Points, in no order, along strands that fork, close into loops and pass close to each other.
Points whose rows are less than 42.6 apart are linked; no others are. Some points are linked to none.
j_876: [ 28 -21  11 -58 -19   7   7  13   2 -12  -2 -64  32 -11]
j_571: [-32 -16  -8 -19  26 -19  21  34  -3  -4  -2 -24 -25  24]
j_794: [-12  -5 -25   9  10  19 -31  20   1  13 -64  30  25   8]
j_898: [ 10  13  31  11  19   3  21 -46  26  -7  43  23   8 -30]
j_398: [-14  12 -55  47 -30 -14  16   6 -11   4  -7  11 -32  22]
j_827: [  4   6  21  53 -31  11   5 -19 -21 -10  37  35 -16 -14]
j_950: [-18  24 -21  62 -50 -31   9  -7  -5  11   1  16 -47  15]
j_460: [  1   1   0 -21  19   5 -32   6  10  11 -21   1  13  -2]
j_158: [-18  -4  11 -25  25 -11  -6  17  15   7 -10 -13  -8   7]
j_822: [ -5   0 -17  14   6  22 -30   7   0  10 -55  33  31   1]
j_889: [-25 -13  -5 -33  11 -36  52  27  -5  -4  11 -51 -19  26]
j_799: [ 41   8  17 -13  14  29 -28 -26  -4   7  -6  25  45 -30]
j_833: [  4  11 -15  34 -13   1  25 -22  -6  -8  33  20 -13  -2]
j_194: [ 27 -26  22 -49  -1  19 -17  22 -11  -7 -12 -35  27 -14]
j_835: [-10   4 -27 -17  15 -23  17  -6  -4  -3  46 -33 -43  32]
j_549: [-40 -19 -56   3  12 -13  20  47 -20   2 -15 -20 -42  54]
j_512: [ 12  10  28  27   0  12  24 -41   9 -13  52  28   2 -25]
j_115: [ 28 -11  23 -59 -15   0   0   4  10  -6  10 -61  28 -14]
j_502: [ -1   5  13  13  22   3  13 -22  20  -5   9  28   5 -15]
j_55: [ 15  18  33   2  20   6  -2 -47  32   3  21  21  18 -28]
j_798: [-18 -10  12 -47  -2 -31  23  22  20   4 -17 -57   3   8]
j_704: [ 28 -13  15 -40  10  20 -31  13  -8   1 -10 -15  24 -17]
j_349: [ 37  10  25 -35  20  12 -32 -30  14   7  19  -5  26 -29]
j_450: [-11  23  -7  66 -52 -18  -7  -1 -22  10   6  24 -45  10]
j_872: [ 26 -29  16 -55 -10  15   2  27  -6 -16 -13 -46  34 -16]
j_161: [-33 -12 -66  14   7 -12  11  42 -16  -2 -12 -11 -45  48]
j_972: [-15  -7  22 -42  11 -27  16  15  16   0   0 -46  -8   6]
j_112: [-27 -10 -67  29   1  -4  15  37 -16  -5 -23  11 -32  34]
j_262: [-20 -11  -5 -47   0 -37  40  33  23   2 -25 -63   1  12]
j_136: [ 19  16  31   5   9  13 -16 -46  20   6   8  27  34 -25]
j_404: [ -1  19 -19  44 -35 -13  14 -25  -6  -1  32  11 -26   6]
j_856: [-23  -8  -2 -18  29 -14  12  23   3  -1   3 -14 -25  14]
j_631: [ -9  23 -27  50 -42 -27  16 -21   5   5  15   7 -41  12]
j_46: [-39 -22 -19 -19  18 -21  31  49 -13  -3 -14 -29 -25  36]
j_381: [ 29  -5  33 -55  -2   2 -21  -5   7   0  20 -45  19 -18]
j_626: [-16  -4  24 -40  19 -24  14   7  15   0  15 -40 -15   0]
j_816: [ -1  19   4  64 -47  -6 -19  -8 -29   4  23  35 -37   0]
j_58: [ 15   1   7  21  -4  34 -28 -13 -12   5 -37  45  47  -8]
j_258: [  4  15  12  60 -42   4 -11 -16 -26  -2  36  37 -30  -4]
j_896: [ 39  -8  14 -38  18  25 -34  -1  -9   2  -2  -2  29 -26]
j_910: [ -7   0  27 -34  32 -21  14  -2  18  -4  32 -29 -16  -5]
j_405: [ -9   3   8  25   1  15  -9 -13  15   1 -30  40  20  -7]
j_958: [ -8  -4   5 -26  19  -5 -24  15  11   9 -23 -11   3   5]
j_915: [-42 -22 -35  -8  17 -18  30  52 -19  -1 -17 -26 -33  47]
j_906: [ 10   3  -6   8   5  26 -30  -4  -4  10 -42  33  40  -4]
j_63: [ -2   6  -7  24   9   5  26 -17   9 -11  21  24  -6  -7]
j_924: [  6   6  33  42 -17  17  14 -33  -6 -13  45  37  -6 -20]
j_519: [-22  -3 -67  43 -12   0  19  36 -16  -3 -29  19 -27  25]
j_776: [ -3   6  24  26  -2  16 -11 -26  14  -3 -16  42  26 -13]
j_873: [ 10   5  27  25 -10  31 -30 -31   1   1 -24  45  43  -9]
j_166: [ 30  11  18  -2   8  20 -27 -38   7   6  -7  26  44 -24]
j_480: [-20   8 -57  55 -36  -8  15  23 -19   0 -24  20 -26  26]
j_371: [ 47  -4  17 -28  22  33 -30 -10  -9   2  -5  13  39 -35]
j_416: [ 34   1  28 -47  13   9 -35 -19   7   2  23 -24  19 -25]

A fork is a point with three links, a tip a point with one. Leave the first point through the second and follow the links. Name the first fork or tip that comes.
j_405 / j_776 -> j_794
j_816 / j_450 -> j_502
j_571 / j_856 -> j_460
j_906 / j_58 -> j_405
j_910 / j_626 -> j_262
j_194 / j_872 -> j_349
j_262 / j_798 -> j_910

A tip is a point with one link. Name the tips that can be reached along the links from each point below, in the order of the rows.
j_798 -> j_262, j_910
j_480 -> j_398, j_460
j_166 -> j_502, j_349
j_822 -> j_794, j_405
